Points, in no order, along strands that fork and pass close to each other.
In the rows, 128 means zero.
Points whose rows are less than 151 apart are linked; no others are. Some points are linked to none.
<1080>: [117 100 130 165 126 131 201  80  95 169 153  86  90 126 156  89 109 111
  99 141 167 151  52 101  90 107 125 158 201 157 147 115 127 118 107 144
 156 148 144  85 148 137  80 164 170 148  81  89 128 104 101 119 116  86
 149  81 139 105 205]
<738>: [150 147 125 109 151 124 141  63 160 155 152 110 122 158 114 108 120 126
 119  80 113 157  96  93 127 177 161 128 137  90 167 139 111 149 149 109
  88 133 138 161 100  96 165  98 168 179 216  94 174 167  95 113 123 192
 145 151 172 144 184]
<498>: [ 91 125  96 136 133 150 128 180 122  95 125 134 128 135 117 119 138 152
 136 108 131 138 168 137 129 130 103  89 130 137 131  96 133 109  92 141
 133 143 161 116 119 139 134 145 112 118 130 181 131 126 136 152 165 149
 140 182 106 171  90]
<630>: [119 113 173  85  85 136 154 124 148 191  91 163 100 137 113 106 145 107
 129 162 135 100 152 157 146 110 152 137 113 102 109 151  91 165 162  96
 110  61  60  90 151  85  99 146 139 114  95  85 132  75  98 108 107  91
  83  71 126 100 135]
<780>: [118 170 108 165 168 127  56 142 143 113 149 135 183 105 139 165 126 167
 182  95 113 133 116 140 146 196  89 134  98 131 142  75 160  92  60 104
 133 166 155 154 106 120 148 106 102 167 114 156 143 188 204 143 144 126
 107 121  75 130 125]
<515>: [141 124 132 189 129  83  85 146 139 126 151  90 171 116 163 147  77 121
 167 163 147 130  72 126 105 180  99 176 179 157 152  94 180  68  63 125
 166 173 146 143  89 110 128 126 137 166 100 113 164 169 170 131 165  56
 139 104 116  89 168]
<120>: [120 100 138 189 126 111 133 174 114 137 146 108 131 138 181 130 140 118
 146 176 176 138  78 116  99 110 125 124 179 158 138  91 162  75  63 143
 172 147 157  92 105 166  86 170 142 146  75 138 144 111 142 113 143  83
 147 122 113 114 130]
<256>: [127 124 116 141 155 140 198  59 128 174 157  85 112 135 117  77 110  93
 108  97 132 167  64  94  91 146 145 134 178 128 171 125 116 140 132 115
 112 157 139 125 129 109 117 133 183 169 159  89 147 141  96 110 118 165
 158 120 163 135 223]
<135>: [ 97 108 159 132 155 159 118 173 110 160  89 159 168 162 120 144 194 123
 166 138 145 110 120 163 169  96 115  78 101 102 125 100 109 121 140 102
 123  91  86 115 112 124  90 120  98 104  50 156 104 108 115  88 115 161
 101 137  81  76 117]
<1076>: [151 121 152  82 119 106 104 151 131 131 100 193 114 123 125 143 140 119
 115 174 127 128 136  96 153  90 164 127  75 120 104 207 117 178 183 193
 152  70 111 149 128 143 147 112  98  62 124 177 101  74 122 112  57 105
  83 142 120  70  90]
<904>: [112 107 149 167 108 131 111 185 122 143 104 152 140 127 162 157 180 126
 156 148 149 103 143 170 126 105 103 123 114 138 104  81 154  89  87  82
 170 113 117 110 117 142  86 153 116 104  57 154 120 116 162 111 160  96
 100 104  71  89  93]
<1052>: [130 114 135 125 180 159 154  94 125 163 117  90 146 153 114 111 136 108
 128  96 116 164  71 121 132 151 135  93 158 110 177  94 113 117 148 101
  98 153 116 137 109  99 110 106 159 174 147 102 138 168  89  84 136 210
 176 143 141 148 191]
<142>: [116 107 107 175 158 150 172 114  80 145 144  69 121 121 155 100 126  95
 106 129 142 153  56 122  99  94 112 115 200 132 161  86 126  99 103 108
 142 182 129 105 155 145  88 144 146 150  66 107 111 130 105  97 129 166
 192 124 140 139 171]
<271>: [144 169 147  94 162 120  88 127 174 145 112 168 160 113 115 140 131 141
 137 127 106 133 166 142 148 200 134 155  60 127 117 125 121 148 134 134
  85  85 138 189  73 129 184 105 130 165 181 134 173 139 155 156 121 100
  91 131 107 140 137]
<296>: [ 92  76 122 122 107 123 118 182 143 125 126 136 116 133 118 117 128 110
 135 184 160 144 194 117 112 151 149 134 120 185  98 123 105  99 101 153
 105 122 130  98  76 159 140 208 172 148 163 153 170  92 128 169 149  94
 123 134 113 200 124]
<825>: [146 181 102 144 118  90  82 117 160 118 176  92 136  83 139 160  54 131
 131 118 122 128 124 142 100 190 100 190 165 149 136 105 166 117  91  98
 126 183 162 124 118  86 173 107 125 202 159  71 151 179 194 161 156  89
 142 105 113 162 161]
<282>: [146 123 134 141  79 108 123 150 116 124 124 134 111 124 155 151 135 117
 111 166 153 102 134 143  90 106 137 148 146 151  94 123 167 119 103 124
 173 116 128 103 139 146 101 156 120 113 100 120 138  98 156 131 141  55
 112  96 111 108  93]
<884>: [175 141 128 125 175 113  99  88 133 105 139 127 165 157 122 165 168 165
 125  87 110 158  74 105 145 150 154 106  77  76 141 143 133 140 165 132
  99 100 142 191  98 119 173  38 124 146 195 138 129 158 113 118 106 206
 117 171 148  80 137]
<699>: [167 178 169  83 100 100 127 118 158 165 101 162 141 119 113 146 128 105
 110 147 112  93 144 147 154 138 135 159  91 109  97 160 133 156 163 103
 103  69 100 149 134 106 138 113 122 133 140  95 146 103 143 122 105  70
  85  84 119  83 114]
<122>: [139  91 123  94 164 142  94 123 110  95 100 140 112 153 114 104 167 154
 142 116  99 145 137 100 155  95 148  84 102 112 140 182  96 162 187 193
 122  95 107 148 106 152 139  97 104  90 176 170  87 132  96 128  90 198
 129 188 173 117 127]
<141>: [166 140 157 104 103  98 110 146 148 151  98 166 136 119 119 144 143 103
 104 169 130 100 164 143 124 143 137 155  84 144  86 150 141 149 150 128
 129  74 109 154 101 135 143 145 120 121 140 117 155  86 153 134 105  46
  89 101 108 101 104]
<322>: [ 78 121 105 148 127 152 133 172 114 117 116 114 123 128 120 126 149 150
 121  94 134 125 152 169 142 115  95  95 127 127 137  69 113 105 120  80
 118 166 139  84 130 117 125 151 109 121  96 149 125 141 128 119 170 191
 156 170 103 188  82]
<741>: [133 161 171 112  98 109 151  85 152 145 115 124 135 123 107 152  97 125
 132 102 113  82 119 161 153 143 115 166 120 111 111 112 149 113 135  46
 101 126  91 109 179  72 115 112 122 135 108  62 113 134 139 100 147  94
 104  41 104 113 123]
<851>: [117 113  73 114 159 168 166 116 101  67 153 106 103 118 137  94 108  99
  93 108  92 150 152 127 142  81 108 105 183 122 153 161  98 154 154 143
 140 175 110 114 145 135 109 131 116  96 171 108  87 145  91 152 125 214
 213 154 212 162 127]
<523>: [ 86 132 109 135  48 138 148 138 117  94 108 146  85  96 142 150 105 132
 112 120  93  84 216 158 115  83 112 130 136 145  77 126 152 136 153 100
 171 133 147  85 179 111 124 138 102  84  97 133  91 132 136 157 175 118
 122 125 121 147  40]
<265>: [116 124 132 114 108 125 126 153 118 143 107 160 100 138 110 111 142 129
 126 130 135 112 153 154 144 109 140 108 124 108 115 136 114 147 133 121
 116 116 116 114 142 133 115 141 115 112 125 127 127 104 115 122 131 135
 120 142 119 143 107]
<582>: [155 207 132  95 115 106  86  99 148 109 125 162 144 118 109 166 105 158
 130  97  99  93 170 156 163 149 124 152  67  97  94 140 139 155 132 105
 104 115 138 150 150 110 163  87  83 121 168 124 115 128 168 158 128 118
  81 120  97 134  84]
<29>: [189 141 144 113 134  94 142  85 143 133 141 156 127 134 141 150 131 116
 108 130 131 170  63  67 118 143 192 140  84 114 144 195 137 158 178 151
 115  89 144 183 109 121 166  85 148 129 172 123 162 126 113 100  83 137
  98 128 158  82 151]
<705>: [170 182 169  97  97  99 134  86 149 149 117 138 154 125 113 160 101 116
 126 120 115  80 109 148 144 141 121 175 115 118 105 142 159 129 148  84
 112  95  92 136 165  93 126  97 129 137 124  75 120 132 147 108 122  62
  93  44 120  73 130]
<402>: [149 120 160 105 159 133  99 144 114 129 100 161 146 135 114 156 186 137
 139 158 135 131 109 119 171  74 149 111  75 102 129 166  83 165 187 181
 127  68  92 151 121 135 117  78  99  96  91 169 100  93 106  91  63 181
 100 165 114  53 115]
<504>: [174 142 151 129 135 106 124 126 131 145 136 157 153 131 147 145 133 128
 125 135 126 147  76 105 126 134 165 129  91 120 130 165 147 137 148 161
 140 104 154 180 111 143 148  99 138 132 149 136 146 134 139 109  96 113
 103 139 126  87 131]
<755>: [121 144 181  92  89 129 166 106 160 164  91 146 111 130  99 137 116 115
 135 129 115  78 157 175 158 118 133 149 106 109 103 130 111 148 163  55
  97  80  73  93 165  65 104 122 126 120 105  55 114  95 121 106 137  98
  84  62 112 115 117]
<14>: [103 151 106 123  88 124 141 146 120 102 118 146  87 119 111 129 110 133
 110 110 118 102 181 150 129 110 123 119 139 117  99 134 135 140 140 110
 131 137 138 102 171 112 134 140 107  99 133 128 112 122 117 143 156 139
 133 137 132 157  78]
<1088>: [146 195 177 101 140 122 132  92 157 153 118 134 154 141 104 156 103 136
 149  96 100 111 100 143 174 166 128 145  96  83 133 128 133 134 152  84
  82 113 116 158 136  95 142  72 137 148 154  90 131 163 122 110 127 147
 119  96 113 115 145]
<382>: [134 132 125 143 141  97  88 164 139  92 149 122 160 110 129 159 107 145
 144 163 136 139 152 121  84 170 118 156 118 202  82  89 149  86  66 155
 145 130 156 132  72 160 173 161 132 154 144 136 160 128 171 164 153  54
 132 128  96 154 125]
<993>: [ 96  67 142 100  95 139 120 154 134 176 120 159  89 151 125  97 159  96
 124 208 179 140 181 115 127 110 174 130 116 137 151 172  85 124 148 168
 100 102  96 106  91 170 114 208 151 130 132 147 144  76 103 138  84  86
  81 109 139 174 126]
<481>: [113 105 108  96 157 142 108 145 104  95 100 141 103 146 105 105 154 149
 139 105 105 116 160 131 157  91 118  78 125 110 129 152  99 155 154 160
 125 113 106 125 129 143 115 121  94  83 149 162  81 128 100 134 115 194
 144 185 160 141 105]
<969>: [177 152 135 129 108  90 112 130 125 128 142 140 143 124 139 146 104 120
 120 149 128 122 101 118 108 137 147 145 115 141 113 161 174 131 126 163
 157 120 154 167 126 154 148 121 129 132 142 124 135 123 165 126 112  57
 112 115 126  99 116]
<363>: [132 112 162 144 139 137 172 100 108 167 136 105 126 137 135 124 112 113
 132 132 153 123  43 124 124 132 119 147 177 126 136 106 156  94 110 114
 136 129 104 115 161 116  91 127 162 140  80  91 115 140 125  79 118 100
 145  61 100  83 177]
<254>: [144 140  79 124 158 115 116 123 135  72 143 138 148 124 131 130 137 173
 140  95  69 151 148  85 122 104 111  92 108 123 121 194 141 155 117 184
 173 130 189 193 129 160 165  98 100  92 181 176 116 130 123 182 123 137
 121 196 179 122  91]
<62>: [112 110 130 119  73 138 115 161 147 114 102 160  92 104 112 139 122 133
 111 142 134  98 233 175 115 134 130 143  95 159  72 116 127 133 137 112
 130  88 135 100 115 113 126 157 124 120 128 120 147 103 149 161 169  92
  96 117  93 164  77]
<323>: [156 183 128 129 155 109  77 111 152 119 153 141 176 125 140 161 121 165
 150 103 104 135 114 138 135 181 127 140  98 104 133 124 162 136 103 130
 126 136 161 189 109 123 174  78 117 150 170 138 146 178 174 144 129 130
 104 136 104 126 136]
<295>: [ 90 122  69 148 170 163 145 156  85  56 135  95 153 114 145 134 135 144
 116  92 100 135 146 133 134  96  66  77 147 124 135 103 128 114 127 117
 152 198 137 113 144 141 125 135  93  91 117 171  95 153 119 155 158 211
 199 187 146 164  91]
<591>: [157 128 137  82 104 135 143  77 138 166 123 145  78 134 108  84 125 115
 112 138 133 135 126  95 137 121 176 142 110 108 155 192  85 174 183 149
  98 108  98 139 141 137 139 133 157 132 181 106 142 124 101 122  77 141
 102 136 172 131 163]
<708>: [ 80  69 123 145  92 157 147 155 112 162 114 128  82 156 151  66 163 110
 125 179 199 140 147 120 111  96 159 107 179 141 156 103  77 106 110 144
 134 136 116  52 104 153  73 215 164 136  75 134 139  86  70 118 129 120
 136 119 136 173 136]
<139>: [100  97 116 106 152 158  95 166 158 123 131 131 147 141  97  95 146 152
 164 134 133 171 181 117 139 175 141  94 100 155 149 119  96 117  96 176
  82 129 155 145  67 163 153 153 152 146 186 183 160 123 134 154 147 153
 120 184 125 198 131]
<184>: [109 128 133 118 152 151 169  94 116 158 110  86 125 134  97 109 130 106
 112  98 106 136  87 148 153 124 111 116 153 110 161  98  99 124 134  76
  90 154  92 117 152 102  92 122 143 151 106  82 120 153  93  92 135 186
 181 119 135 160 162]
<1097>: [131 103 131 178 115 109 182  97 120 163 167  66 113 121 171 113  80 107
 121 159 169 140  53 104  83 137 114 173 212 179 152 116 153 101  83 137
 158 157 152  81 130 129  90 161 166 157 106  85 151 123 144 119 137  48
 141 101 142 102 197]
<239>: [ 95 117  72 124 160 155 152 141  95  51 138 110 126 109 133 117 125 131
 101  92  85 135 171 145 160  80  72  95 160 119 138 140 111 140 153 120
 139 178 120 111 149 124 124 136  92  85 146 133  94 156 101 158 147 222
 203 175 181 177  87]
<1093>: [178 131 138  84 112 108 131  73 144 138 125 161  94 130 122 122 119 114
 105 139 119 153 107  65 133 129 195 142  81 105 139 212 107 182 204 163
 112  88 118 170 130 127 172  94 145 114 205 125 144 118 109 119  67 141
  92 144 174 104 142]
<735>: [ 98  65 142 131 100 167 155 124  99 176 103 134  83 151 136  68 171 109
 117 164 181 127 128 141 119  78 146 108 162 115 141 104  66 119 131 126
 143 108  84  67 125 130  64 191 152 119  38 111 116  83  42  87 123 126
 128  95 126 123 151]
<663>: [129  98 121 213 121 112 146 133  96 141 161  79 128 133 190 121 106 118
 143 180 183 142  40  85  89 107 125 144 199 168 153 114 162  79  73 155
 183 157 165  90 120 155  84 160 149 142  63 125 140 118 142  98 127  68
 160 119 135 102 175]
<979>: [154 168 137 127 180 124  88  97 155 123 141 142 191 151 137 175 156 178
 152  86 102 144  88 128 155 176 128 114  75  78 139 119 140 133 135 118
 107 118 148 189  94 118 164  49 126 143 168 143 135 179 143 124 116 179
 101 153 112  90 130]
<357>: [154 194  91 126 113 104 109 111 168  93 180  97 132 102 140 146  43 138
 122  97 111 134 142 119  84 172 117 159 161 134 126 134 166 143 116 131
 140 177 180 142 153 103 188  98 119 168 193  95 126 167 177 176 144 106
 155 127 137 179 140]
<765>: [ 92 130  71 139 132 140 147 180 134  73 144 127 132 106 146 111 123 141
 142 108 115 151 170 104 115 109  93  90 156 153 132 133 121 126  94 162
 149 161 191 128 123 147 148 145 118 124 151 175 128 124 107 191 162 137
 160 191 166 176  93]
<381>: [160 129 133 146  91  93  82 159 126 111 124 144 151 114 146 175 145 128
 125 154 139  84 148 152  98 127 115 173 114 160  88 104 175 102  96 116
 170 112 125 134 115 140 114 146 107 115  98 131 144 116 182 136 153  41
  97  90  92  87  91]
<490>: [147  96 146  80 129 146 120  95 118 151 125 137  78 150 122  81 157 130
 126 143 133 144 134  83 138 101 181 107 107 109 171 196  74 161 206 187
  96 106  91 132 106 150 136 137 136 118 165 139 113 125  87 113  67 179
 109 154 180 150 160]
<840>: [124  95 133 158 138 139 204  46  85 158 173  84 108 125 140  94 122  90
 102 119 147 178  28  95  91 118 156 152 200 141 162 124 124 127 137 158
 134 131 141 131 146 124  88 121 154 153  78 101 107 119  95 102 114 140
 154  86 144  85 235]
<338>: [155 154 173 106 134 106 113 146 137 155 108 172 145 122 115 163 162 121
 127 160 125  99 122 138 171  79 147 139  66  99  98 174 114 167 173 152
 129  63  96 145 149 122 133  88 105  92 102 149 107  92 128 100  69 124
  83 130 112  52  98]
<393>: [127 167  98 152  60  98 118  97 125  83 157  96 119  92 146 162  59 142
 100  91 119  69 150 145 113 122 101 170 147 135  95 119 165 128 133  67
 143 189 139  98 211  96 149 125 106 119 109  97 107 158 158 138 157 121
 142  81 136 137  80]
<1044>: [145 119 148 147 110 110 136 112 107 148 129 116 139 128 148 153 109 115
 136 136 150  87  56 130 126 122 112 165 157 130 114 124 174 101  99 101
 156 125  96 120 176 109  91 122 139 123  72  99 114 138 144  87 127  69
 121  50 111  59 145]
<188>: [132 134 114 118 149 142 161  76 144 158 139  94 109 142 108  78 119 114
 116  93 124 155 104 112 117 155 138 114 159 117 177 124  92 142 139 103
  99 166 127 133 108 104 129 128 177 176 193  90 155 155  96 109 126 194
 165 152 173 175 194]
<655>: [156 161 164  98 154  93  92 134 171 150  94 157 159 107 110 150 133 119
 125 157 116 115 168 131 113 207 124 176  74 157  94 126 135 134 149 125
  99  87 118 182  63 130 180 140 142 173 159 112 176 128 149 156 117  48
  89 102 104 132 143]
<831>: [111  96 172 115 112 153 168 128 118 187  96 153 112 153 122  92 155 108
 127 161 163 121 107 135 135 105 145 125 144 104 126 125  98 130 138 116
 130  89  77  92 136 109  88 155 147 123  68  96 127  93  79  95 105 100
 117  72 105  99 162]
<7>: [ 87  66 128 123  96 152 120 159 113 166 123 135  95 168 127  75 164 105
 136 193 185 159 156  93 117  98 178 100 143 148 168 145  76 104 134 190
 110 128 119  83  94 183  98 210 160 129 113 165 135  88  93 135  97 112
 120 131 149 189 139]
<352>: [105 121  70 172 155 146 143 179 117  70 149 109 160 129 161 125 133 148
 158 113 123 146 126  95 103 100  95  66 162 149 141 121 150  98  89 171
 172 167 199 131 125 172 126 133 113 109 119 194 107 120 119 173 145 140
 167 193 148 152 104]
<464>: [132 144 144  75 106 132 162  94 139 176 107 139  83 129  95  97 120 115
 117 121 119 108 131 134 160 134 145 144 118  94 137 157  88 171 159  98
  79 103  84 120 155 105 114 126 151 143 154  79 135 122  88 117 104 141
 111 111 154 135 160]
<499>: [132 109 144 103 101 111 103 160 157 130  96 170 120 117 103 137 142 113
 111 171 144 101 219 152 108 158 130 155  75 168  66 135 121 141 148 123
 119  75 105 131  83 134 145 177 133 123 138 119 165  83 147 158 133  64
  83 115  99 153 103]
<41>: [157 196 168  91 151 117 103 112 178 151 105 165 168 121 126 165 122 145
 144 111  93 116 134 146 175 174 131 148  61  93 125 135 129 146 155 110
  78  80 129 189  99 102 169  75 122 145 169 124 149 149 156 142 114 116
  91 107 104 100 126]
<533>: [109 100 121 137 124 116 114 184 136  92 128 138 140 124 122 139 128 131
 136 172 148 142 181 122  99 155 129 134 107 198  75 105 134 100  79 159
 139 113 151 116  77 162 156 181 138 131 140 161 163  96 143 169 158  69
 126 140  97 166 107]
<106>: [146 175 155  97 131 124 166  65 140 165 124 121 113 131  93 128  99 117
 122 101 103 109  98 135 157 143 130 150 123  95 133 142 112 151 143  85
  87 119 108 141 169  99 123  86 151 151 155  72 127 147 104 110 121 146
 131 105 140 126 159]
<230>: [141 152 130 152 138  85  75 145 147 118 160 105 158  98 141 163  88 132
 150 141 132 135 125 135  97 184 107 175 149 170 116  91 161  89  74 128
 138 159 152 143  82 120 158 129 128 190 143 102 161 161 181 158 155  64
 129 106 105 135 155]
<956>: [153 134 152 148 174 138 105 102  96 126 126  92 184 132 118 182 176 129
 148 101 105 124  70 129 161 125 121 108  90  97 152 118 150 128 143 123
 121 148 101 163 154 127  86  47 102 138  94 147  78 164 110  97 112 211
 133 142 127  67 125]
<558>: [ 84 130 146 137 125 142 180 123 134 156 113  87 115 123 105 112 115 126
 107  92 117 128 112 162 146 129 106 130 155 114 144  74 117  91 124  41
  88 162 105  73 151  77 110 147 145 147  81  75 139 150 110  91 164 153
 163  93 102 178 136]
<758>: [172 157 108 141  97  87 119 117 109 103 152 111 124 121 143 148  78 133
 118 130 134  96 101 124  99 115 130 145 148 131 108 160 180 125 119 149
 169 148 147 148 177 148 135 120 121 119 132 124 111 134 157 128 128  77
 130 113 144 100 118]
<848>: [128 115 147 156 156 140 177  74 117 170 154  68 129 135 120 112  88 107
 125 107 129 145  37 128 111 153 117 146 190 120 162  89 149  95 115 102
 112 157 108 123 163 103 108 109 174 152 100  83 120 164 130  80 130 139
 162  84 114 111 204]
<672>: [126 116 127 142 152 145 201  48 104 166 162  72 108 125 121  96 112  86
  96  97 115 157  43 119 105 124 129 152 188 124 161 114 116 131 129 111
 121 152 119 132 168 112  99 107 158 156 110  84 101 144 110 105 124 162
 170 101 156 108 210]
<1009>: [132  96 126  89 139 133 104 167 146 119  99 185 133 130 111 124 148 133
 135 150 110 142 166 101 154 119 140 104  72 127 116 185 125 160 142 198
 136  79 134 163 110 165 151 119  98  68 149 200 126  87 135 138  87 102
  82 171 120 103  77]
<709>: [ 86 111 121 125 136 137 100 177 155 125 141 131 130 112  98 110 120 140
 144 142 145 155 188 133 130 184 130 130 108 166 106  92  92 102  85 142
  83 136 147 111  61 132 163 182 165 183 173 147 172 119 137 169 162 130
 128 157 105 205 139]
<794>: [110 131  99 156 141 149 187 102  82 121 155  82  95 108 142  95 117  99
  75 124 137 134  93 142 101  90 116 137 190 129 145 103 110 127 116 101
 135 181 112 105 194 140 100 144 136 118  88  93  99 125 111 115 127 172
 197 120 163 139 143]
<462>: [118 120 137 192 150 110  93 159 140 131 143  96 181 119 154 143 102 133
 180 127 145 136  67 137 125 176  83 137 167 129 159  71 184  64  66 108
 149 184 148 136  98 118 119 132 139 162  85 139 149 178 163 111 162 107
 144 104  93 102 157]
<1081>: [ 79 136 125 157 116 143 134 153 138 142 128  99 125 114 123 132 129 143
 118  83 119 127 144 175 152 126  93 130 128 119 135  64 118  87 112  52
 101 185 145  79 122  88 129 150 117 156  91 109 139 159 135 119 177 162
 154 126  92 188  98]
<684>: [109 125  69 180 167 153 124 167 106  64 160  83 175 118 160 132 123 161
 152  95 124 144 114 108 107 127  69  78 151 132 148  83 160  92  97 134
 166 217 172 128 137 157 137 124 105 110 109 191  99 152 140 146 158 171
 185 187 125 157 110]
<378>: [ 95  95 113 108 124 144 119 179 109 110 103 161  92 142 113 106 157 138
 140 118 133 116 175 146 139  84 134  81 129 116 120 141 106 151 135 145
 130 104 115 100 137 140 112 149  95  71 111 168 101 107 103 135 134 158
 121 171 130 144  88]
<573>: [134 126 104 102 167 157  93 142 141 104 104 153 163 152 108 118 154 185
 149 112 108 154 153 115 150 152 123  78  84 109 140 140 118 133 112 175
 122 107 155 173 100 153 155  92 108 105 172 191 135 136 148 138 127 155
 108 199 118 131  96]
<871>: [ 96  89  95 134 110 129 130 188 114  98 103 168 104 125 142 123 157 124
 138 149 120 130 185 126 118  70 136  96 128 142  92 152 143 134 102 170
 179  95 150 111 133 168 122 155  94  67  86 193 118  86 116 166 138  84
 101 159 122 126  60]
<791>: [ 90 118 111 146  56 160 123 148 139  97 114 137  96  93 128 160 103 142
 112 126 105  77 238 171 114 108 110 147 114 166  69  92 149 118 130 106
 157 124 163  84 134 102 136 142 112 113 107 138 112 140 160 171 186 103
 115 119  87 167  45]
<375>: [159 190 111 113 122  99  86 114 152  99 153 132 143 114 120 156  83 148
 124 112 105 128 146 137 116 176 125 155 121 131 115 130 168 141 110 143
 133 144 170 155 129 125 180 100 113 160 183 120 143 150 178 171 143  95
 124 118 113 162 126]
<792>: [155  89 145 101 145 137 101  97 101  99 114 144 100 144 128 106 173 131
 131 142 121 171 125  71 141  84 185 102 110 112 160 191  85 165 210 208
 120  87  87 153 105 153 129 103 106  98 148 157  89 115  79  99  74 201
 124 155 179 107 148]
<889>: [150 159 103 154  79  76  97 119 104  84 154 111 133 105 144 170  80 140
 126 106 130  68 125 142 123 128 110 152 130 123  95 137 176 133 110  93
 166 177 133 123 206 126 122 114 105  97  96 132  99 140 153 132 143 110
 129  95 129  95  89]
<968>: [125 117 144 165 127 123 103 186 132 129 109 154 143 123 146 157 174 129
 146 152 152 115 170 159 111 133 111 139  94 161  87  83 149  93  80 117
 152  96 130 131  90 142 118 161 113 123  93 153 149 109 171 135 156  65
  97 117  73 110  96]
<1019>: [136 115 127 143  72 122 160 114 108 129 131 122  78 120 167 129 125 119
  92 162 166  99 121 137  77  84 140 150 179 151  95 118 142 135 108 117
 181 125 127  78 177 132  83 165 131 105  83  97 126  97 126 121 136  59
 120  88 129 103 110]
<201>: [ 96 115 180 157 129 148 119 178 126 156  89 153 166 151 136 155 184 126
 175 133 145 102 126 171 160 117 105 101 101 114 117  80 138  92 118  66
 135 100  90 112 125 116  87 132 110  99  50 149 104 115 147  93 146 120
 102  90  58  75 112]
<358>: [116 107 143 109 155 148  96 161 100 141  93 163 148 155 111 136 188 135
 152 136 138 106 132 154 172  77 128  88  91  98 126 131  88 152 149 144
 123  86  85 117 124 142 100 108  84  95  85 165  93 100 106  91  92 185
 106 180 105  86 108]
<593>: [122 114 103 104 156 151  96 134 163 102 133 130 150 155 106 104 143 170
 155 112 104 181 163  96 138 170 138  85 104 131 155 141 115 140 114 181
 112 127 172 171  82 145 178 106 130 134 211 183 158 138 127 158 139 155
 120 191 147 177 123]
<511>: [108 111  95 158 152 157 156 150 104 114 137  95 122 142 142  75 121 110
 127 127 161 162 115  96  99 109 132  80 188 152 175 101 103 117 128 147
 133 187 153  88 115 146 107 164 158 141 146 138 126 124 103 130 134 181
 200 179 168 193 159]
<40>: [129 176 104 144 101 106 153  78 110  69 174  83 118  93 130 151  63 119
  90  89 100  83 155 137 122 107 107 173 140 123 105 141 146 142 141  79
 126 194 115 119 246 110 139 109 103  93 118  90  88 154 143 142 140 161
 169  93 169 128  93]
<1071>: [115  88 109  75 154 162  92 173 143 116 103 160 127 147  97  98 160 163
 159 120 114 143 191 115 154 132 119  73  80 122 143 158 103 149 121 179
 104  87 129 150  93 164 145 121  95  87 160 204 133 113 134 138 113 144
  94 195 132 139  85]
<762>: [111 136  85 124 136 168 196  98  84  80 166 104  90 108 130  90  94  91
  67 120 108 140 129 132 120  77 120 144 191 126 141 146 104 154 139 135
 146 172 107 104 194 133 108 132 123  82 131  91  88 132 102 145 120 186
 204 123 201 134 128]
<480>: [165 124 124 119 155 117 117  84 134 116 134 131 129 164 118 123 154 143
 112  90 115 159  89  87 135 150 173 106 101  93 157 156 113 152 172 135
  96 111 139 176 100 119 168  77 145 148 214 127 152 151 106 119 104 204
 133 171 170 119 156]

A fork is a point with three links. Follow the links from the first point to the second and name the forks in between, in order.
<968>; <323> => <230>
<201>; <184> => <230> > <188>
<271>; <741> => <591>
<684>; <663> => <188> > <672>
<139>; <1080> => <230> > <188> > <672>

Follow the links from the first point to the second, and from the first to the third. Name the last point that the two ways share.
<1080>; <352>; <402> => <188>
<840>; <515>; <295> => <188>
<271>; <889>; <831> => <591>
<831>; <655>; <758> => <591>
<135>; <462>; <188> => <230>
